A landscape with many valleys, sampled at points; each row gives a point and its height.
From any point a ball rolls to the lowest of the 2 points nearest to it. It stops when none of these is lower. Distance is the straight distance between rows; heights are no part of it.
J_737: [-10   5  39  31  11   1  18 -33 -13  -2  38  -1  -3   4 -17 -11 -33  19
 -29  10  -2 -44 -19  -4   8  48  33 -41 -27 -10  14 -24   2  10 -23]  (h 65.8)
J_134: [-13 -11   5  -8 -42 -14 -30 -33   4  17  29 -16 -13   4  12 -14 -14 -10
  31 -26 -27  25 -39  22 -19  -8 -33 -25  12  -9   2  27 -22 -15  19]  (h 10.5)
J_872: [ 34  13  -6  -1 -46 -32  -8  11  18  -9   3 -18  -2  -3  10  16  17 -26
   1   0 -29 -12  36 -21  -7 -16 -16  20  33   9  20 -11  13  -5  -6]  (h 41.9)
J_201: [ 16  13  23   7 -25 -23   9  -7  23 -12  -4 -26  -8  10 -16  15   7 -24
 -31  20 -29 -31  44 -35   3  -5  15  22  11 -21  20 -11  16  21  -3]  (h 40.2)
J_594: [-27  32 -32 -21  45  11 -13  11  -2  15  33  18  17 -50  28   4   3  14
 -11 -26  15 -19  -8   5 -12  17  20  -2   3   2   9  17   5  11  32]  (h 46.5)
J_113: [ 28 -14  -9  -9 -34 -12   6 -24 -33   8  22  10 -42  -7  12 -20  11   9
   9   7  -3  15 -49 -21 -34   6  -4  -4  61   0  27   1  -8  -8  -4]  (h 38.4)
J_153: [  5  -2  44  13  16  16  25 -19  -4 -13  10  12  -4  21 -27   6 -21  -3
   3  11  18 -19  37   3  -1  -8  37 -29 -31  -1  18 -16  15 -16  -4]  (h 49.9)
J_462: [ -4 -18  22   0  -3  13   0 -22 -46 -19 -33  29 -35  22 -17  -1   9 -11
   4  27 -11   4 -14 -25  -9  32  20 -26  25   9 -11   6 -23 -14 -42]  (h 33.1)
J_343: [-25   3  -3 -18  39  19 -15  20  15  17   4  -6   0  -6  32 -23   4  25
  29  -8  -1  19 -41  13 -12  -8 -30 -35   1  -5  18  13  -5  -1  20]  (h 18.1)
J_648: [ 26  -2  58  -2   3 -19  12 -27  -3  -9 -21 -20 -35  19 -37  24  16  -7
 -40  26 -48 -26  32 -51  -5  15  15  -4  26 -25  11   0   6   8 -18]  (h 38.2)
J_519: [-55 -11 -16  17  17  52   1   7  17  -5 -42  37  14  12  24 -14   4  20
  33  -4   6  16 -28  -1   2 -22 -10   2 -15   7  -8  13  -3   1  -8]  (h 10.4)
J_522: [  0  22  20   3  27  12  13 -24  11 -13 -29  25   5  -5 -27 -16 -30  -9
 -26  -2  51 -14   5  -3 -21   3   9 -18 -15   3   1 -10   4 -12 -30]  (h 57.3)
J_850: [ 28 -15  15  -5 -20 -23  -7  -7 -37  -2  40 -18 -38   1  -8  -3  -4 -34
  -7 -21  -9  13 -21  10  20  49 -17 -41 -12  -5 -16  -2 -10  -7 -16]  (h 53.1)
J_454: [-27  -7  -7  11   9   8   0 -12 -27  -3 -20  -2 -44   2  -4   2  36 -22
 -30  27   0  34 -32 -10  14  15  -3  14   5   5 -17   2   1  18  19]  (h 31.2)
J_763: [-18   2 -26   1   1  10  -2   7   3  12  54  -7 -24   8  19  -5  13  19
  60   0  -7  -4 -39   3  -8   0 -34 -12  11 -11  31  11 -32  21   1]  (h 41.6)
J_506: [ 59  -1  41  14 -10   7   7  14  22  -7 -24 -50   0  14 -21  15  -4   5
 -27   9 -25 -18   7   4  26 -19  42  18 -37 -14 -18   1  15  10   4]  (h 83.4)
J_799: [ -7 -13  -7  24   1  -9  25 -13  15 -10 -54  54  47  56  -5 -12  -7  31
   9  -4  35   8  -3 -23   7 -52  10  47 -19   1 -15  -3  16  10 -17]  (h 43.2)
J_318: [-26  27   6   6  22  -1  19 -13 -17 -14  -1  34 -39  -7  -2 -23  21   3
 -14  14   8   7 -23 -32 -25  27  14  32  34  -7  19  -7  -2  19  -6]  (h 23.3)
J_939: [ 66 -16  17  -9   1 -21   3  21  29  15  16 -35  18  15  -3   4  -1   5
 -22  -8  12   6  34  17   7 -19  -7 -11 -16  21   3 -12  22 -25  14]  (h 85.9)
J_942: [ 26  10  12  -4  25 -40  15  -9  31 -13 -50  39  37  39  10   3  -6  16
 -21  -6  34  -2   9 -47 -19 -36  -7  29   0  22  -8 -19  32  -5 -16]  (h 39.1)
J_17: [-23  19 -21  -4  16  12 -30  12   5 -14 -19   2  -3  10  42   3  14  -1
  25  27  -7  21  11  -3   6 -20 -14  15   4  15  -7  22   9   5  16]  (h 45.0)
J_641: [ 13  13  33 -14  16  -7  -3  -2   4 -29 -33   8 -20  17  11  35 -10 -24
 -35  12 -10  -5  24 -28 -14   5  25   4  -6   6 -17  -7  17 -18 -17]  (h 44.2)
J_526: [ 79  11  17  31 -15 -24  23   6  27  -6 -11 -51  -1   3 -17   9  16 -12
 -38   5 -18  -9 -14 -13  12 -40  15  19   5   7 -29  -9  24 -10   0]  (h 82.7)
J_223: [  3   7 -19  -3  -5  -3  -3 -17 -14   5  14 -20 -18 -13  -2  -2  49 -33
  -3  27 -30  12 -23   6  33  -3 -30  32  16   5 -29  22 -18 -16  12]  (h 38.6)
J_185: [  9  10  -4   4  12 -12  26  -7  13  13 -36  42  70  49  19 -17  -2  35
   2 -16  58 -13  11 -20 -10 -29 -26  43   1   8 -15  -5  41  -5 -20]  (h 40.9)
J_520: [ 37 -17   0   9 -13  -7  14  32  31   0   0 -36  12   1 -10  -4  14   7
 -28  21   6   9 -15  25  40 -24   0  30 -21  -2  -8   7  -2 -16  18]  (h 84.3)
J_339: [-31 -24  -3   2   7  31  10  34   9 -22  -7  10  18   4   0   1  -8  47
  31   9  -9 -11  13  16   4 -24  26   5 -22 -11   1  13 -13   1  -5]  (h 47.8)
J_290: [-28 -13  19   9   5   4   1  -1 -13 -21 -59  14 -47  27   8  11  11   3
 -15  36 -15   3  -3 -43 -11   4  18  13  -1 -28  11 -17   4  28 -22]  (h 38.3)
J_833: [  5   6   0 -27  18 -10  -9 -31   0   5  12   1  19  14  23   1 -11 -32
   0 -18  33  -6  20 -12 -25   5   1 -34   9  26 -12 -19  26 -18  -1]  (h 61.8)
J_52: [ -5   0  12  13  -5  -2  -1  13 -13 -20  45  14 -23   5   7  -2 -21  10
  21 -23 -28 -12 -17  10   9  47  -6 -68 -17   0  18  -7 -19   3 -30]  (h 38.5)
J_745: [-27  22 -18 -30  42  15 -13  14  -1   0   3  12  20 -27   6  18 -11  -9
 -23   3  23 -21  21   1  -9  18  29 -16 -15  -4  -7 -11   4   1  -5]  (h 48.2)
J_706: [-15  49 -51  -6  36  16 -14   9  19  14  18   2   4 -68  19  16  13  -9
  -2   2  -8  -7  -3  -5   1   4 -17  16  15   2  25  27  -1   7  46]  (h 45.1)
J_230: [-30  -3 -27   4   6  31 -20  10   0  -4   9   5  17   0  27  -7  11  20
  29  15 -14   1  16  22  21 -32  17  20 -21   3 -12  27 -11   7  25]  (h 46.4)
J_110: [-15 -49 -10 -21  -2  21 -14  -5  -3  29 -19  -2  36   9  -2 -31  -7   9
 -15 -22  52  21   8  19 -12 -26   8 -23 -23  15 -20 -22  -3  -3  -3]  (h 39.0)
J_975: [ -9 -19   4   9 -16 -30  -7  15  10 -15 -33   2   3  22   1  11 -16   2
 -16  38   2  30   6  12  17 -17 -30  21  -3  11  14  12  -2 -36   1]  (h 43.0)
J_340: [ 83 -11  10  -3 -49 -19  23 -40 -39  29 -44 -15  -3 -40 -28   4  12 -27
  47 -25 -28   4  -8  -2  10  23 -33  23  27   6 -40  -2   3  13 -35]  (h 26.6)
J_663: [-32 -42 -15   8 -22  27   9 -12  -2  23 -19  33  27  15 -15 -21 -29  34
  -6 -24  50  16  13   1 -25 -20  30   9 -21   1   0 -29  -9   6 -15]  (h 45.7)
J_525: [ -9   5   8  27 -54 -14   3 -27   1  -7  37 -14 -16  -3 -35   5   5 -37
   9   4 -31 -22  10  -5   7  17  -1  -4  18 -16  17  -5 -24  19 -15]  (h 69.1)
J_587: [ -6  16 -37 -10  19 -10 -16  -4  -2   4   5  11  10  14  46   7  34   6
  16  49  -1  13   7  -8  21 -32 -26  43  21  42  11  20  23   0  38]  (h 43.9)
J_677: [-46 -12 -21  12  14  24   8   9 -21 -10  24 -17 -24  22   1  12   5   8
  49  31   0  -9 -24   3  12   5  -8 -30   0 -20  16 -12 -20  15 -20]  (h 44.0)
J_636: [ 38   7  34  -1   0 -21   6 -19  -8 -24 -16  13 -19  -4 -28  -3  24 -22
  -6  -5 -29   2  -8  -7  -6  31  -4   3  33   7 -40  33 -27 -28 -21]  (h 27.0)
J_128: [-38  -1 -33   8  -2  28  17  -1 -36   8  47 -14  11 -16 -15   9 -21  20
  34  23  12 -26 -10  26   7   1  37  10  -1 -36  22  -3 -15  26   8]  (h 76.9)
J_573: [  2   3 -17   7 -27 -13  -1   2 -11   1  56  -6 -31 -16  18  -2   1  -1
  32 -19 -26  -7 -46  -4   7  20 -21 -37  -4 -12  29   7 -36  14 -21]  (h 39.8)
J_776: [-17 -34 -23 -34  25  27  10  -8 -22  39  20  11  31  -2   3 -34  -3  38
  -3 -38  51  14 -15  17 -19 -27  15 -24 -16  -2  -5  -7 -43   4   5]  (h 31.5)
J_288: [ 30   2  12   0 -18  -8 -10  13 -21  18  25 -37 -46 -17 -17   8  11 -14
  -7 -24 -47  -9 -14  -4  27  69 -14 -45  -3 -22  -7 -21  -6  27 -28]  (h 51.9)
J_58: [-27  -5 -35 -11  34  30   6  30 -23  23  22   4  33 -18   3 -18   1  64
  33  -9  29   6  -3  18  -7 -23  -7   3  -1 -12  16   3 -15  20  23]  (h 32.8)
J_767: [  2  11   4  -4   5 -11   5 -18 -15  -9 -20  13 -41 -11  -7   1  29 -25
 -49  25 -10  14 -25 -36 -12  14  24  29  36  -1  -3  -4   4   3  14]  (h 27.4)
J_886: [-22   3 -33   8 -13   4   0  -2 -15   9  55  -7  10 -50 -27  -8 -18   0
   4 -11   7 -26 -14  32  16   3  18 -11  -5 -41  14  13 -43  10  13]  (h 75.6)
J_257: [-14  17   3  -9  26 -34   2  10   5 -28 -27  53  44  39  23  21 -17  10
   3  22  15 -16  39 -16   3 -11  -8  43  -9   7   5   5   7  -5  -3]  (h 35.9)
J_509: [ 48  10  16  14 -61   2   5 -16 -18  17 -16 -35 -11 -37 -10   6 -27 -42
  12 -38 -24   9 -12  27   9  20 -25  -9  -8 -14 -22   3   7   8 -10]  (h 23.8)
J_264: [-38  28 -24   4  37  14   8   7 -19   5  13  26 -29 -16   4 -16   5  17
  16  15  23   9 -28  -5 -18  20 -24   9  35  -7  32   2   9  22  15]  (h 27.1)
J_169: [-44 -18 -25  -7  10   1 -12  31  10  16  -4  24  35  24 -11  -8  15  62
  22  -1   3  21  34   8  12 -17 -16  31 -12  17  18   5 -30  11  27]  (h 31.8)
J_691: [-12  -2   0  -6 -12  -3   9 -18 -10  -9   1  12 -19   8  30 -12  11   7
  15  21   2  25 -16  -7 -27  -7 -11  30  51  14   9   8   8 -11  12]  (h 40.8)
J_684: [-16  15  -4 -11   5  -4 -13   2 -14 -11  23  -8 -19 -25  -2   5   3 -36
 -27   8   3 -13   3   1   6  33  12 -10   4  -3  -4  -2   6  -1   4]  (h 50.1)
J_889: [ 23  26  -9   5 -12 -23 -24 -18 -23   1  40   1  -9 -37  19   3 -10 -42
 -41   6  -5 -19 -33  -3  24  48  14 -19  17  14  -2  -1 -16  -2  -7]  (h 52.0)
J_521: [ 68 -16  15  -3 -51 -19  11 -30 -32  39 -25 -32 -20 -34 -22   2 -28 -25
  56 -43 -11  18 -14   9   3  30 -58  -2  18  -6 -12  10 -10  18 -27]  (h 26.7)
J_467: [-51  23 -39   0  42  26  16  26 -22   2   2  20   7 -24 -10  -4  -4  44
  12   3  39  -2 -12   2 -21   5  -1  11   6 -32  23 -14  22  24  10]  (h 29.9)
J_820: [ 12  20 -24  -9 -30  -3 -16   0  28   5  16 -23  24 -30  17   4 -13 -13
  22  24 -11 -25  28  15   4 -37 -32  13  24  -8  21  20 -13  -7   4]  (h 72.4)
J_878: [  5  -4   8  -7   5 -21  -4  32  28 -14   4   1  17   3 -29   0 -12  19
 -13  12   9 -16  54   5  -4 -15  13  13 -10  -5  27  -5   0  -5  11]  (h 53.0)
J_226: [ -1 -27  11   4 -10   9  10  21  18   8   5  -3   3   7 -15  -3 -54  36
  18   1  26   8  -1  23 -31 -22 -17 -20  11  -2  49  -2   4 -14   8]  (h 19.6)
J_759: [-15  -9 -23 -10 -15 -26 -17  14  -3  23  23   9  56  10   4 -20   4  61
  11  -8   3  16  37  13   2 -28   0  49  12  19  25  19 -24   7  48]  (h 29.3)
J_875: [ 48 -16  -3   0 -43 -24  -6  27  12   2   1 -24  31   2  -1  29 -17  -1
 -39   4  -5   2  38   6  17 -22  36   8 -17  12   6 -11  24 -15  21]  (h 86.3)
J_269: [-57 -27 -33  -2  13  29   7  14  -5  -2 -39  26  17  -4 -17  10  -9   6
  -8   4  16   0  12 -13  19 -13  -4 -12 -37 -35   1 -26   1   6 -23]  (h 26.4)
J_554: [-13 -11   8 -34  15  10 -12  -4  17  21  -5  24  47  20  32  -8 -13   6
  12 -28  33 -13  42 -11 -25   2 -12 -12  -4  21   2 -16  33 -13  -1]  (h 60.4)
J_608: [-15 -31  23  14 -12   2  13 -15  -3 -18 -10   3   3  35 -28   6 -22 -10
  -1  13  22   4  19  13   3 -20   4 -11 -15   8   4 -18   6 -23 -13]  (h 47.5)
J_330: [ 35  10  -4 -15  -8 -35 -13  -6 -32   4  44   6  -8 -26  25  -1 -17 -29
 -19  -4  -7  -4 -33   6  14  43 -34 -46  12   5  10  22 -24 -20 -17]  (h 52.8)
J_605: [-29  13  12  21  22  19  28 -11  -3 -19   5  28 -12  -3   8 -23 -13  11
  -3   5  17 -16 -43   2 -10  35  33 -14  -6  -8  -2  -4 -13  13 -25]  (h 60.1)
J_721: [  5  19  20  -3  34   9  12  -9  -7 -19  -9  23 -18 -10   1  -8 -12  -4
 -14  10  14 -21 -19 -11   1  37  -1 -42   6  16   1   0  -5 -22 -46]  (h 58.9)
J_189: [ -8 -11   1   0 -12 -20  14  -7   3   3  60   2   3  12   0 -22  18   6
   7 -18  22  -6   7  -6 -27   2  15  32  12  -7   7 -26  15  22  13]  (h 56.4)
J_375: [  7  22 -13 -19  14   8 -16  11  36  15  28   2  19 -32  22  -5  14   9
 -12 -37  -2 -12  11  -4 -21  -7  23  27   8  11   4  15  -2  11  46]  (h 48.3)
J_784: [-47 -15  -6  16  23  11  23  33   2  -6  19 -10 -22 -13 -34   6   1  17
  -6  -7 -19   1 -28   4  -6  27   0 -24 -20 -27   5 -29 -20   7 -13]  (h 33.6)
J_335: [-14 -18   0 -14  27  28  -3  -7   8  36  29  -2  12  12   7 -34   7  14
  19 -35  27  16 -60  19 -16 -16  -3 -36 -14  -1   4  14 -35  10  17]  (h 23.5)
J_686: [ 16 -17  37 -12  21 -12   1   2  20  -7  -1   1  22  14 -39  -4   9  -6
  -6 -31   9   0  45  20   1  -3  -3 -10 -28  18 -29   7  -3 -25   7]  (h 51.8)
J_538: [ 13  21  -4  11  -4  -5  -1   5   4   2  40 -15  -5 -40 -49  -8 -29  -4
  -3  -8   4 -11  -5  26  -3  15  -2 -44  -6 -25  19   7 -28   8  -8]  (h 74.5)
J_824: [ -3 -11  -2   9  -3  -7  12  13  25   1  45  -4   2   1 -15 -24  46  14
 -18 -12  -2  -4   8 -13  10 -14  25  43 -15  -3   1 -12  -7  32  35]  (h 52.9)
J_694: [ 19   6 -11  10 -29 -28  -2 -10  -9  -3 -13 -10  -6   5  -9   3  43 -17
   3  40 -36   5  12 -15  30 -23 -34  51  38   7 -28  17 -11 -11  -2]  (h 40.7)
J_172: [  3  -2  10   6  -1  16   2   7  21  -5 -40  18  14  23   8 -18 -37  29
   4   1  46   8  -1   7 -38 -28   9  -2   1  10  20 -11  14   1  -7]  (h 20.8)
J_701: [ -8 -10   8   6 -35   2   5 -14  -1   2  28   0 -13   0  14 -10 -40  10
  33 -11   3   7 -16  24 -34 -10  -4 -18  15  -3  28  10 -10 -11   3]  (h 15.9)
J_349: [ -8  18 -20   8  12  16 -27   8 -37  -6 -25 -20 -39 -17  -9  19  17 -16
  27  27 -41   8 -21  12  32  39 -16 -14  10 -20 -32  24 -17  17 -22]  (h 48.0)
J_934: [-30   0  30  27  -3  -2  12 -15   1 -14  37  -4 -27   8 -40  -1 -12  -5
  -1   8 -31 -36   2  -9   0  44  21 -26   1 -23  22  -8 -20  20 -27]  (h 67.5)
J_78: [ 62  -3  19  -7 -23 -27   0 -22 -24  17 -19 -20 -11 -22 -29  -3  21 -34
  14 -31 -27   6 -17   5   4  31 -29  14  30   1 -54  24  -1 -14 -17]  (h 23.7)
J_323: [-56   7 -26  11  47  57  -1  12   5  21 -20  21  14  -8  13 -23  16  32
  35 -22   7  18 -44   6  -9 -11 -22 -25  -6  -3  11   6 -11  13  26]  (h 14.8)
J_527: [  1  -5  -3  10 -39  -3  -7  -4  -2  18   2 -20  -5 -35 -23   9 -27 -15
  16 -28 -16  14 -19  51   4  15 -33   0 -14 -16 -19  23 -14 -10   5]  (h 20.5)
J_178: [-38   9   2  12  11   3   8  18 -10 -14   4 -11  -9 -32 -21  15 -22  12
 -35   6 -32 -20 -25   6  12  44  24 -37 -24 -41  -5 -18   8   3 -15]  (h 35.6)
J_503: [ 48   9  28 -14  -9  -2  -2  -5  -6  -2  -5 -24 -22 -14  -2  37   3 -46
 -15 -22 -41 -11  10  -3  14  43  12   6  -6  10 -50   8  17 -12 -14]  (h 46.7)
J_831: [-16 -11   6 -13  20   3   0  21   3  -6 -36   0 -31  -7  20  -3  32  -7
 -29  18   4  35 -23  -1  16   5 -30  13  -8   8 -18   3   2 -23   8]  (h 34.1)
J_946: [ 10  24 -11 -25  10 -18 -25 -21  -9  -4  38  -1 -10   4  52   9  -3 -31
   7 -14  18  -4 -13 -12 -21  23   8 -28  29  21   3   4  16  -5  -7]  (h 63.0)
J_328: [ 28  -3   7  -7  -7   3  -2  -1   6  -3   3 -17  13  -6   8  18 -19  -8
 -27  -4  15 -12  21   5 -12 -12  52  -8 -14  10 -18 -18  32 -12   7]  (h 86.8)
J_217: [ 45  18  40  16 -12   7   8 -14   1   5  26 -37 -33  -1 -29   3   2 -25
   7 -18 -34 -22   7   5  27  37  19 -38 -20  -8  -7  -4  -7  23 -16]  (h 53.2)
J_266: [  6 -16 -19  14 -26   9 -12   8 -17  22  13 -54 -52  -6  -6  14  16 -17
   6  19 -19  28 -29   4  26  -3 -12   1   0 -24   2 -10   2  26  21]  (h 48.8)
J_925: [ 79  30  11  24 -41 -18  26  -7  15   1  -8 -41  25 -12  -9  13  20 -37
 -10 -18 -25 -33   7 -17  21 -42  -9   4  12  13 -24 -19  22 -10 -17]  (h 83.2)
J_460: [ -3   7 -15  -7  15  14 -38  16 -10 -12 -25 -28 -35  12   4   3  25 -25
  22  26  -2  20   4  18  16   0  -6 -21   8   0 -16   6   1  19 -10]  (h 46.6)
J_378: [ 19   0  -2  -2 -33   7  -2  25 -11  10   8 -43 -36 -17   5  20  31 -33
   1   2 -36   1   3  -1  30  35 -21  -4  -9 -23 -16 -21   5  19  -3]  (h 50.7)
J_336: [-17 -12  -5  -1  17   2 -15  15  25   1 -66  20  22  20  -9 -10  11  12
 -29  -6  24  35   4   1   8 -29   2  22 -38   3 -15  -2  -3  24  12]  (h 26.8)
J_395: [-29 -23  14 -11 -17  -1 -30   0   7  31   5 -20  23   6   1  -6 -21   2
  19 -19 -13  28 -14  46   1  -8 -31 -10 -13   3 -21  23 -22 -16  27]  (h 16.1)
J_941: [-22  29 -20 -28  44  11 -34 -17 -18   5  -1  22 -12  -4  44 -19  39 -15
  18  -4  10  12 -23 -22 -13  21 -14 -21  34  21   2  19  -7  15   7]  (h 64.8)
J_140: [-12  -4  16 -23  18 -10 -17  -2  12  -2  -7   2  19  16   1  -2  19 -25
  -1 -16  -5  19  17  22  -1   6 -35  10 -11  18 -49  21   2 -23  15]  (h 49.8)
J_377: [-43  -5   1  19   9  -1  15 -14 -14 -19 -34  16  -6  30  20  15  -2   4
 -23  40  -3   0 -14 -22   3 -14  27  49  -1 -17  13 -10  20  18  19]  (h 40.1)
J_429: [-11   6 -30  31 -19  24  -6  -2   1  -1  -2 -11   7 -14   7   4   8  14
 -12  18   3   4  -6 -10  20 -32  45  45 -10   1  19  11  14  29  60]  (h 79.8)
J_370: [ -8 -18  44   4  -5  -4   2 -14 -15 -20 -26  -7 -46  34 -32   6  27 -11
 -11  26 -34  -3   9 -31  -2  27  10  -4  10 -20 -11  -8  -8   4 -20]  (h 36.1)
J_560: [-19   3  27  13  11  39  38 -35 -30   2   5  25  17   3 -11 -11 -47  26
  -8   1  35 -43   1   5  -8  33  53 -25 -28 -19   9 -24  17  10 -28]  (h 64.0)
J_620: [  2   4   9  -1   4  -7   6  12  38  -8  20   2  -5 -19   2 -16  27  -4
 -15 -17 -15  -4   9   4  -1  -1  -3  34  -6  -2  -8  14 -19  -3  19]  (h 50.3)
J_6: [ 43 -25  -4  -9 -13   5   4  15   6  16  17 -44  -7  -3  10 -11  14 -13
  -5 -13   6  20 -42  33  17 -24 -15  -4 -21  -3 -19  20  -6 -20  15]  (h 84.9)
J_478: [ 40 -29   4 -24 -18 -18 -12  14  19  20  26 -34  35  20  19  -6   4  12
   2  -5   5  15  -9  24   6 -39 -27  -6  -2  11   0   8  13 -27  26]  (h 85.5)
J_440: [ 14  25 -21  -2 -19   1  -6  15   9  -7   6 -20 -19 -38 -12   7 -23 -15
  18  24 -12 -20  18   9  -9  -3 -33 -16  40 -22  39   9 -13 -10  -5]  (h 72.9)
J_294: [ 15 -18  17 -24   7  -3  17   8   7  -3  35  17  38  19  40  14  -9  18
   6 -33   4 -16  39   1 -22  -5  16  10 -13  26  -1 -16  45 -20   2]  (h 59.6)
J_394: [ -1   7  17   2  -1 -11   0 -34 -20 -37 -21  38 -17  17  -1  -8  24  -9
   8   3 -17   3 -13 -17 -27   5   8   0  37  18 -38  17  -6 -30 -25]  (h 30.0)
J_231: [  9   0   3  20 -20  -1   9  13   3   3   6 -42 -24 -35 -59  17 -18 -19
   2  12 -19 -13  20  22  14   8 -22 -19   3 -36  22  -7 -11   9 -10]  (h 73.5)
J_358: [  5  -4  17 -14   7 -16 -14   3 -14  -5 -18 -16 -22  -5 -10  21   6 -32
  -1  -2 -20  16   8  17  15  32 -28  24  -2   0 -45  18   3 -12  -4]  (h 48.1)
J_167: [-16 -15  16   0  12  32  -6  23  20 -18 -46   7  -2   9  13  -9  -2   0
  19 -10 -10  12   0  19  -1  -3 -11 -23 -31   5 -12   6  -4 -20 -19]  (h 13.9)
J_739: [ 28  -6  18   8 -14  12   9  -4  32   2 -64  43  23  39  23  -7 -34  21
   7 -16  26   2  31 -27 -11 -26  -6 -10 -26  18  27  -7  37  -9 -20]  (h 17.5)
J_427: [  9 -12  16 -11 -19 -20  20   3  17 -19  45  -5   6  17  24   4  17   0
  -8 -22 -10 -20  38 -19 -22   0  29  29  -6   6  -7 -23  29  -2  12]  (h 58.6)
J_48: [-10  24 -18   9 -32 -19   2 -31  -6  -3  46  -8   0  -1  -3  -4   8 -28
  21  18 -12 -32  24 -10   7   3  -2  22  34 -15  12  -7   9  21   2]  (h 70.6)
J_651: [ 17  17  23 -16   3  -8   3 -25  -2 -22  12   5 -25  -7  23  47  -5 -43
 -24   8 -35 -21   7 -24   0  37  29  -8  12  20 -26   3  11 -33 -21]  (h 45.4)
J_251: [ 28 -15   1 -20 -19  -2 -14  -2 -31   1  -9   1 -43  -9 -12  -2  11  -1
  -1  17  -4  15 -19  -1 -22  26  -2 -31  36   5   1  10 -10 -18 -29]  (h 35.8)
J_683: [  7  20 -17  10  11   0  -4  -5  13 -10  -2   5   6  -3  26   7   5   1
 -21   5  10  10  -2 -13 -14 -23  57  53   4  11   7   2  33  17  39]  (h 81.0)
J_807: [  0 -29   7   7 -15 -40   2   8  15  -4 -23   7  36  46 -19  -1 -13  10
 -34  10  25  26  26  14   6 -23   5   8 -24  25  -1 -16  13 -25  14]  (h 44.8)
J_402: [-53 -34 -19 -16  17  28   4  23   3   4  -1  17  33  -4  -3  -3  -4  20
  22 -19  11  -2  22   1  -1   0 -35 -39 -23  -9   9 -24   5 -11 -12]  (h 28.8)
J_898: [ 40  10  28   5   5   3   1 -12   6   1  24 -13 -14  -8 -35   2 -11 -28
  -2 -25   1 -10  32  29   1  18   8 -31 -21   5 -13   0   7 -18   2]  (h 53.9)
J_413: [  9  47 -28  -3  -3  -1  -9  13  28  17 -15 -12   2 -47  15   8  34 -18
 -15   6 -25   0  10 -14  19 -15 -32  37  23  11  19  13 -10  10  23]  (h 43.8)
J_590: [ 44  28  -6  33 -13 -29  13   2  26  -9  -5 -13  -1  -8   3   0  11  -4
 -29   4  -3  -3 -21 -24  -2 -48  35  41  20  18  -3   0  28   7  16]  (h 82.0)
J_938: [-27   8 -35  17 -30  28  -2 -23 -25   8  28 -16   1 -30  15   5 -13  -3
  -1  18  -5 -23 -20   5  14 -15  48  14  -4 -35  22  10  -1  26  35]  (h 78.3)
J_801: [-31 -16 -15  -7  21   6 -35  16   9  34 -44  11  43   5  17 -21  13  37
 -17 -18  29  33  16   1   2 -29  12  14 -16  22 -13   4  -6   8  36]  (h 21.8)
J_562: [-26   2 -18  -3  11 -31 -21  22   4  -9 -27  34  48  33  -6   5  -2  39
  -5  15  20  13  34   8  19 -19   9  49 -18   6  10  12 -19  17  15]  (h 34.2)
J_855: [ 12 -11  -5   8 -13   1  -6  -6  -8  14 -20 -18 -19  -6  10  -5  28 -10
 -13  17 -22  48 -34  14  20 -13 -49  35  11  17 -20  27  -3 -24  36]  (h 36.2)
J_682: [  9  18 -14 -36  29 -20 -39   3 -29  11  33   9 -11 -11  41  -6  17  -4
  12  -3   5  -2 -31 -20 -13  41 -18 -44  41  21  16   8 -13   4  -8]  (h 63.9)
J_401: [ -5   9   3  11   9  26  17 -28 -23 -10  12  22  17   0  13 -20 -40   4
  18  -7  51 -18 -32  22 -22  10  42 -13  -8   7  -5  -5   7   3 -18]  (h 61.9)
J_879: [ -2 -10  29  -1  26  12   6  18   8  -7  -9   5   6  14 -37  24 -13  16
 -13  -1  -3 -17  77   0  12 -16  26 -25 -44 -19  16 -11  10  -5  -2]  (h 51.6)
J_271: [ 18  -2  33  -5  19  14  -6  12  31 -13 -58  14   6  41  34  -5 -14  10
  19 -13  -6  19  17 -10 -18 -12 -10 -18  -4  32  12  11  24 -19 -14]  (h 15.8)
J_607: [-29  -2  -9   1  13  14   5  -3  18 -11 -56  40  12  20  11  -3  -4 -11
 -12  11  22   2  17 -30  14 -21 -16  14 -27 -15 -10 -14   7   6 -22]  (h 23.9)
J_109: [ -4  18  16  -8  15 -48  -8  -3  30 -21 -34  30  25  23   1   8 -15  -9
 -22   3   6   3  28 -11 -26 -27 -14  29  15  16  -8   6  15 -25   5]  (h 37.3)
J_557: [ -4 -29 -15 -24  -1  -4 -25  20  -4  30  -6  -2  64  18  23 -24  -4  54
   0 -32  15  21  32   9  -2 -31  25   8   3  24   6  -1  -3   8  29]  (h 26.2)
J_779: [-51 -29 -25   6  25  19  21  29  -5   4  28  16   5   2 -23  12  -7  25
  33 -17   2  -2 -12  11  -7   7 -13 -58 -37 -15  13 -33 -17   1 -34]  (h 30.9)
J_236: [ 17  30 -28 -10 -39 -26  -3 -40  -1   5  38  -8  23 -26  23  -4   0 -30
  26   8  -5 -21   5  -2 -12 -27 -35  11  48   9  10  13   8  -9  14]  (h 71.7)
J_444: [-15   6  26  12  21  31  32 -16   8  -6 -31  54  12   4 -30 -10 -40  30
  -1 -20  38 -23  32 -11 -29  -3  18   6 -31 -19   9 -21   4  17 -43]  (h 55.0)
J_196: [ 50 -13  26  -4  12   3   6  32  12  -9 -36 -25   6   7  -7  22  -9  -3
 -13   2  -1  13   6  24  26  -8   8  14 -41   4 -32  15  15 -17   2]  (h 83.9)
J_940: [-29 -21 -35  17   1  19  -9  19  -8  16  21 -31 -36  13  -3  14  20  -3
  30  28  -7  27 -24  19  18 -23 -11  -9 -11  -4  14 -17 -21  15  14]  (h 46.3)
J_287: [ 22  29 -34 -12  -6 -26 -17  -5  11  22   1 -13  -2  -3  27   9  50 -19
 -13  31 -23   9   6 -29  16 -19 -39  44  53  39   0  18   2 -14  27]  (h 42.5)
J_165: [-30 -13   4  18   3  35  17 -14   7   4  -9  35   5   4 -40 -15 -42  27
  10 -26  30 -10  -1  13 -33  -2  46 -18 -30   3  -4 -29 -27  15 -27]  (h 51.5)
J_262: [-16   4   2  20  25  11   9  18 -15 -18  12   9   7 -17 -23   3 -24  18
  -7 -14  -7  -7 -26   6  18  45   1 -90 -32 -17   0 -30   2 -10 -33]  (h 37.1)
J_597: [ 17  16   1 -22  10 -19 -16  17  23 -15  -5  -4 -18   8  20  27  16 -23
 -11   1 -18   0  25 -35 -15   8   3  16  25  20  -5  -4   9  -7  -9]  (h 43.1)
J_50: [ -4  -2   6  21 -20 -18  20   4  10 -31 -16   6  -3  25  18   5  -9  11
   2  34  -1   4  -1 -13  -2 -17   6  41  17   8  12   4  14  -8   6]  (h 41.8)

Call two points neighbours if one is among the 2 nearest of the other. Go from one point of each pair to the other, from neighbour to neighbour, staying as low as possible. Name the highest point that can't be avoided.
J_519 and J_78 => J_521
J_607 and J_287 => J_850
J_607 and J_801 => J_336
J_134 and J_519 => J_172

For each start below, name the point where the ball stops.
J_378 => J_607
J_196 => J_519
J_401 => J_519
J_538 => J_519
J_185 => J_801
